A landscape with many valleys, sampled at points; each row gives a point and its height.
A ball rolls from a point to the lowest of its 2 nearest points, and stops where none of them is lower. Distance is the straight distance between rows; heights are no part of it.
q372: [133 118 112 152 118 146 152 173 146  83 117 117  88  73 104 165 159 136
 162 181 130 104 170  79 122 165  66 114 157 109 130 124 143 131 123 184]  height 130
q805: [102 170 169 108 121 192 121  71 182 190  73 125 103 108 107 150 148 123
 146 113 110 146  96 227 144 120 105 155 126 142 148  89 110 112 116  91]  height 380
q901: [178 140 109 101 112 168  83  54 150  91 124 108 101 109 112  98 104 115
 145 141 142 105 111 170 133  58 128 173 103 167 136 143 135 106  42 149]  height 191
q955: [ 90  72  84 110 182 169 142  96 113  48 132  91 167  73 137 160 154 109
 123 114 132 128 139 134 101 171 143  85 147 133 133 204 154 159 175 167]  height 62
q89: [118 143  75 114 132 152 143 172 144  95  91 120 123  87 158 175 175 115
 140 150 111 127 132 128 121 159 113 122 177 133 130 167 126 132 158 156]  height 285
q406: [107  65 170 162 144 150 150  85 164 163 123 124 156 168  69 149  58 139
 102  64 130 188 103 142 111 112 122 175  96  81 134  94 121 129  99 103]  height 175
q222: [117 115 135 115 108 135 145 164 161 143 133 140  95 130 117 127 132 138
 155 170 108  97 170  88 168 117  68 165 122 114 120 100 122 131 132 135]  height 490
q734: [102 109  94  69 138 157 113  71 147  61  80 109  97 149 125 125 107 117
 163 118 116 166 153 105 107 124  95 148 110 138 160 104 148 119  82 178]  height 325
q213: [125 149 192 208 153 139 167 134 141 138 139 130 160 142 118 109 131 140
 136 126 155 154 105 116  98 148 138 127 126 107 110 136 132 156 172 119]  height 424
q593: [110  88 117 117 112  67 138 139 148 120 153 135 159 166 149 117 125 114
 120 102 102 131 159  68 157 106 111 187 107 120 118 165 117 186 134 133]  height 205
q827: [124  93  75  81 143 142 132 106 137 107  98 105 134 119 148 136 126 116
 154 119 101 175 124 124 105 174 125 112 148 147 130 124 151 145 135 150]  height 342
q873: [152 150 113  87 117 136  80  73 132 101 126 110  89 105 128 115 132 135
 161 136 135 104 143 126 138  90 126 136 114 158 161 108 140 105  59 137]  height 120
q444: [105 106 147 110 115 150 133 115 180 156 121 140  94 175 100 115 114 153
 137 110 116 111 173 152 167  68  96 188 112  91 116  88  98 124 124 116]  height 233
q226: [161 185 162 161 130 128 147 143  96 214 139 155 135 178  97 125  87 134
  61 136 190  93 126 171 114 120 150  66 141 133 107 100 114  51 112 104]  height 591
q326: [112 115 136 116 122  66 121 146 107 132 167 146 160 172 162 101 127 114
  94  84 111 145 131  90 144  95 158 156  90 115 111 152 114 170 135  98]  height 275
q685: [115 213 122  85 133 189  83  94 140 151 118 146  97  74 148 133 163 111
 155 132 122  96  59 195 157 139 105 106 152 180 176 122 142  93  97 103]  height 540
q544: [113 167  58  63 101 124 110 172 119  84  85 127 121  90 182 158 163 124
 160 163 125  93 150 108 158 106 113 126 164 145 149 143 130 116 146 161]  height 385
q891: [147  70 120 161 131  80 140 160 105  92 176 110 113 134 101 131 110 138
 128 171 125 107 164  68 121 148  91 117 112 104 112 118 154 115 117 154]  height 571
q536: [160 196 155 143 136  95  94 131  72 187 141 134 110 195 136 103  90 154
  69 108 154 127  87 201 143  90 205 132 120 138 103 128 105  84  96  69]  height 416
q57: [127 129 113 171 126 171 150 164 143 103  94 128  86  54  95 177 171 141
 161 164 125 105 122 109 119 181  74  93 164 128 134 134 145 115 116 177]  height 9
q26: [154 151 114 104  81 109  96 157  83 133 126 114 105  93 141 138 145 134
 152 148 125 110 116 118 134 138 125 111 147 147 132 110 128 120 113 119]  height 575
q708: [144 137  82  58  93  78  83 121  81  80 116  97  98 105 175 112 120 128
 167 128 125 126 136 116 139 110 158 130 130 150 149 132 158 130  94 160]  height 466
q187: [135 117 134 128 112 135 152 134 145 172 115 121 108 121 109 129 124 123
 155 139 101 147 122 129 129 144 110 158 135 115 133 115 127 150 144 117]  height 415
q897: [144 134 117  83  94  98 106 157 118 124 133 128 101 118 143 124 134 132
 163 160 125  99 168  90 162 107 100 146 141 126 141 102 116 126 115 133]  height 532
q748: [ 98 133 131  62 116 166 129  77 183 141  78 127  82 140 137 105 125 133
 159 104  85 143 151 149 141  95 109 181 105 137 152 102 116 138 103 123]  height 207
q931: [135  61 162 208 143 133 171 156 129 124 153 112 115 120  62 148 131 145
 152 166 132 124 127  91 107 165  98 109 136 121 122 124 149 124 133 145]  height 492
q557: [ 99  78 158 117 125 151 144  77 167 157 130 118 126 156  85 136  72 138
 119  85  97 178 126 168 124 111 124 182  99 102 136  85 120 129  80 118]  height 104
q442: [155 188 145 164 142 101 165 158  95 201 144 146 157 164 120 101 108 127
  68 131 201 109 102 139 115 115 197  75 121 122 108 119 123  75 129  85]  height 563
q760: [ 93  99 124 100 105 129 166 125 198 170 103 147 102 149 134 119 121 119
 159 112  79 144 149 101 158 114  92 192 109 116 121 138  96 176 161 124]  height 32
q688: [115 171 124 131 121 141 160 188 149 137 134 127 128 121 169 158 175 111
 144 157  90 105 154  83 152 150  81 180 172 130 139 171  90 151 170 146]  height 391
q480: [104 157 153  91  98 164 120  80 158 176  95 125  93 128 124 116 140 125
 129 105  99 131 102 212 145 117 137 176 122 141 139 107 100 141 117  91]  height 423
q933: [101 138 180 132 123 207 149  68 196 180  84 116 126 105  83 153 135 135
 139 118 136 151 126 192 142 109  76 161 117 112 131  67 113 112 114 113]  height 333
q59: [132  77 147 194 143  99 168 163 148  95 170 119 106 140  76 154 122 146
 154 189 128 101 151  75 115 165  87 105 119 103  96 118 150 116 115 175]  height 537
q813: [133 108  84 127 159 128 134 133  95  72 144 103 160  72 157 145 137 101
 132 124 113 116 139 124 107 169 155 112 150 130 134 199 124 144 171 148]  height 148
q785: [ 85  90  87  96 185 167 137  93 154  67 120 112 185  93 149 148 125  93
 125 111 114 145 144 131 108 179 134 117 161 125 110 176 143 177 184 165]  height 133
q611: [156 180 146 164 130 117  92 135  91 141 150 159 112 170 106 114 123 136
  85 178 175  43 124 174 164  67 136  81 116 127 118  91  92  51  84 118]  height 291
q864: [167 174 141 157 134  87 122 143  56 163 163 142 171 153 162  87 136 129
 105 113 164 130  70 145 115 116 223  84 122 151 123 138 136 129 142  65]  height 566
q321: [134 126  59  67  92  81 110 146  86  80 126 108 126  95 183 136 136 115
 153 142 112 109 169 118 145 101 141 122 156 148 135 148 140 125 131 158]  height 428
q347: [101  77  67  57 125 126 125  94 128  69  83  98 133 149 146 139 101 114
 149 111 112 183 146 116 107 151 102 123 138 135 141 129 159 145 110 174]  height 366
q655: [131 115 171 175 147 151 163 145 165 180 112 132 127 128 105 129 136 120
 145 141 138 144 104 133 125 159 109 149 128 121 139 133 128 155 164 105]  height 349
q847: [ 96 116 177 197 156 121 162 124 152 150 144 141 152 166 115  96 122 136
 107 105 137 163 126 100 117 124 140 134 101  93  80 123 131 159 175 117]  height 375
q928: [139 134 113 131 122 166 132 147 141 126  93 137  91  72 110 161 168 134
 148 149 126 138  98 114 118 183  88  94 162 121 152 108 144 118 128 149]  height 149
q184: [130 131  59 105 134 146 112 140 128  81  83 135  90  58 111 158 149 134
 177 161 155  85 159  61 137 112  78  92 136 152 162 122 152  95  95 183]  height 2
q840: [111 104 168 120 117 200 146  82 203 180  98 145  98 140  75 153 119 145
 138 118 116 130 165 169 150  91  77 185 120 111 130  70 100 127 110 109]  height 289
q831: [ 94 117 183 195 149 142 143 116 183 176 124 154 154 184 109 114  89 143
  94  75 161 168 117 111 122 120 154 142 103  78  89 117 126 133 166  96]  height 315
q466: [113 190 128  60 104 165  92  74 149 150  88 122  84 121 163 105 140 117
 135 116  99 143 108 201 153 120 151 171 143 177 156 127 121 130 105 115]  height 469
q240: [130  96 100 123 145 164 145 117 153 128  91 110 124  94 133 145 145 119
 162 128 108 185  94 136 108 185 112 102 159 137 144 121 155 127 143 144]  height 276
q605: [164  67 100 132 113  54 119 152  67  77 188  93 135 128 123 143 111 128
 125 141 124 114 156  78 109 136 111 115 123 111 120 137 162 142 106 162]  height 603
q230: [145 112 113 140 151  93 107 120  59  67 163 113 184  69 165 131 136 107
 123 115 133 113 146 118  89 162 164 117 147 130 130 184 134 157 175 128]  height 211
q474: [ 97 104 132  75 101 136 152 102 192 176  83 137 102 160 144 119 118 117
 145  77  73 162 141 130 159 112 125 187 109 128 136 135  95 165 130 111]  height 122
q512: [157 157 128 173 126 140  94 143  99 140 162 168 108 134  86 139 130 153
 108 188 174  25 123 123 175  83  91  70 108 135 146  94 110  66  77 124]  height 226
q540: [144 111  83  81 122 111  94 110  92 114 118 105 138 109 168 115 116 107
 140 104 103 161  85 159 111 158 194 114 150 168 147 133 133 144 121 126]  height 556
q339: [122 168  84  99 106 129 144 190 127 100 107 129 136 102 180 162 167 111
 144 158  95 106 159 119 149 133  98 166 178 134 136 162  98 128 153 151]  height 339
q387: [111 130 112  76 138 185 115  69 173 112  72 122  92 129 129 129 145 137
 180 129 110 159 154 119 130 126  87 137 116 145 150 105 145 107 104 138]  height 274
q675: [ 81 100 185 186 147  94 150 126 139 103 157 135 178 195 108  94  97 130
  70  81 152 177 138 108  96 127 141 118  78  74  82 125 134 167 153 138]  height 408
q676: [139 139 142 146 117 142 104 171 117 134 153 162  99 134  95 133 141 153
 130 192 162  50 139  98 179  96  72 106 128 122 143  89 100  89 105 124]  height 151
q934: [155 139 162 161 145  89 124 150  79  98 187 133 190 158 163  82 127 130
  77 113 147 129 125 108 105 125 186  92  93 123  97 155 147 158 160 113]  height 683
q37: [137  80 165 188 137 148 154 137 137 163 145 120 110 133  66 140 118 150
 134 156 137 134 117 117 111 150  98 124 121 103 122  98 144  96 121 118]  height 436
q500: [ 91  99 176 168 152 127 128 105 163 175 106 144 158 185  88 141  67 129
 103  41 125 186  92 140 115 102 148 166  95  84 107 101 109 111 124  97]  height 239
q714: [157 129 110 139  97 106 103 145  64 122 120 128 115  60 136 142 151 121
 145 135 125 132  82 148 102 177 156  78 161 160 138 128 133 126 127 110]  height 621
q247: [117 206 156 168 134 121 166 173 141 179 156 167 181 163 164  94 154 150
  65 112 163 141 129 124 132 108 182 111 106 115  99 147 120 141 187  94]  height 668
q376: [140 130  98 125 104 140 119 163 140  82 112 131  84  64 114 166 149 135
 162 175 145  78 176  56 141 117  72 115 142 124 147 113 141 111  96 175]  height 105
q200: [110  94  93  75  96  86 147 134 156 132 127 136 121 160 145 117 125 119
 150 103  87 141 169 107 162 115 107 174 106 118 132 136 122 169 121 143]  height 137
q319: [ 84 113 123 110 157 131 130  93 186  94 115 119 176 114 145 127 126  96
 121 100  90 146 157 102 106 166 116 149 143 125 126 176 123 190 179 144]  height 197
q18: [163 153 176 181 148 161 140 128 106 189 133 151 131 173  72 149 107 162
  81 160 170  99 114 182 113 132 123  65 138 113 109  75 133  43 114 109]  height 543
q806: [177 124 122 150 124 106 105 130  69 118 135 116 167  78 146 122 144 104
 136 121 130 137  80 137  93 170 182  94 161 158 145 150 128 148 155 100]  height 626
q667: [154 185 154 158 132  92 125 150  57 203 155 151 142 183 141  97 114 142
  86 122 179 119  77 155 126  94 207  93 115 155 121 135 129  86 119  78]  height 494
q646: [175 113 134 168 148  79 132 147  70  96 190 114 167 134 142 116 129 128
 110 127 140 112 138  86 106 139 148  99 111 128 109 154 133 139 138 123]  height 652
q505: [129 210 109  69 128 176  63  76 141 132  88 132  88  97 162 113 150 121
 150 138 117 111  84 185 160 130 124 136 150 186 163 138 143 110  95 105]  height 509
q312: [138 111 178 194 152 155 144 131 128 183 128 152 119 166  59 149  99 163
  93 156 168 115 125 150 121 128 112 107 134 103 106  79 135  65 127 111]  height 499
q306: [111  85 142 103 114 135 138 115 154 149 138 141 105 166 103 118  98 144
 126 113 104 144 142 150 144  88 121 173  99 108 128  89 119 128  97 112]  height 177
q106: [141 200 162 151 133 108 139 155  92 167 154 164 185 164 154  77 138 143
  81 111 183 146  96 140 119 109 206  93 117 127 108 145 130 140 175  76]  height 624
q298: [153 131  82  64  94  96  67 103  60 100 126  99  97 110 178 120 116 113
 143 118 112 142  91 157 113 141 202 123 138 165 149 132 147 118  95 146]  height 514
q841: [102 123 151 146 150 143 166 126 190 137 109 119 145 111 123 138 139 104
 155 131  93 155 144  99 116 164  96 165 128 114 125 166 116 180 173 146]  height 262
q746: [153 188 146 151 137 102  87 135  83 178 164 146  99 183 140 101 110 152
  74 141 168  87 110 206 145  81 158 112 137 139 103 102 104  61 100  96]  height 354
q432: [103 111 154 127 131  71 119 136 110 105 168 133 193 177 132  83 105 123
  70  86 130 161 115 104 110 107 169 139  85 100 114 147 108 186 132 119]  height 330
q449: [127 177 168 155 132  92 158 173 126 129 190 136 174 174 171  76 145 137
  49 103 147 129 151 122 118 113 201  93  95 103 103 153 121 137 189 116]  height 703
q642: [150  88 109 119 135 105  95 106  89  98 130 107 173  80 148 121 126  92
 128  92 126 156  76 146  90 175 187  97 153 160 128 152 133 158 140 108]  height 594
q407: [167 146  89 100 123 143  90  99 118 101  88 131  80  81 116 157 136 136
 166 152 142  89 155  97 145 103  94 101 125 164 161 132 128  88  72 153]  height 110
q555: [114 102  54 124 142 161 139 156 109  63 106 110 141  52 147 171 174 116
 139 143 113 100 112 149 117 157 145  95 166 152 131 187 142 137 181 156]  height 221
q202: [177  88 113 146 135  54 110 165  60  65 201 113 152 130 145 127 117 124
 119 140 139 117 134  89 109 123 133  99 119 130 111 141 144 113 105 131]  height 627
q855: [118 126 129 146 124 107 163 168 154 131 154 138 134 131 127 130 139 126
 150 161  97 120 166  84 148 135  88 178 131 121 115 156 112 142 153 131]  height 447
q844: [ 93  93 182 148 135  81 129 129 116 100 166 130 181 181 122  92 105 123
  57  73 131 179 118 137  91 135 152 126  84  88 110 136 131 199 161 133]  height 372

Where does a ball stop that starts at each point below?
q536 | q676
q449 | q667
q934 | q37
q675 | q760
q466 | q557
q847 | q557
q347 | q760

Call two points neighbours if one is among the 2 nearest of the other. Go from one point of each pair to the other, from neighbour to neighbour, staying as low as possible. Name the highest point that can't be avoided.
q557, q57 | q675
q37, q667 | q226
q760, q184 | q347
q57, q184 | q372
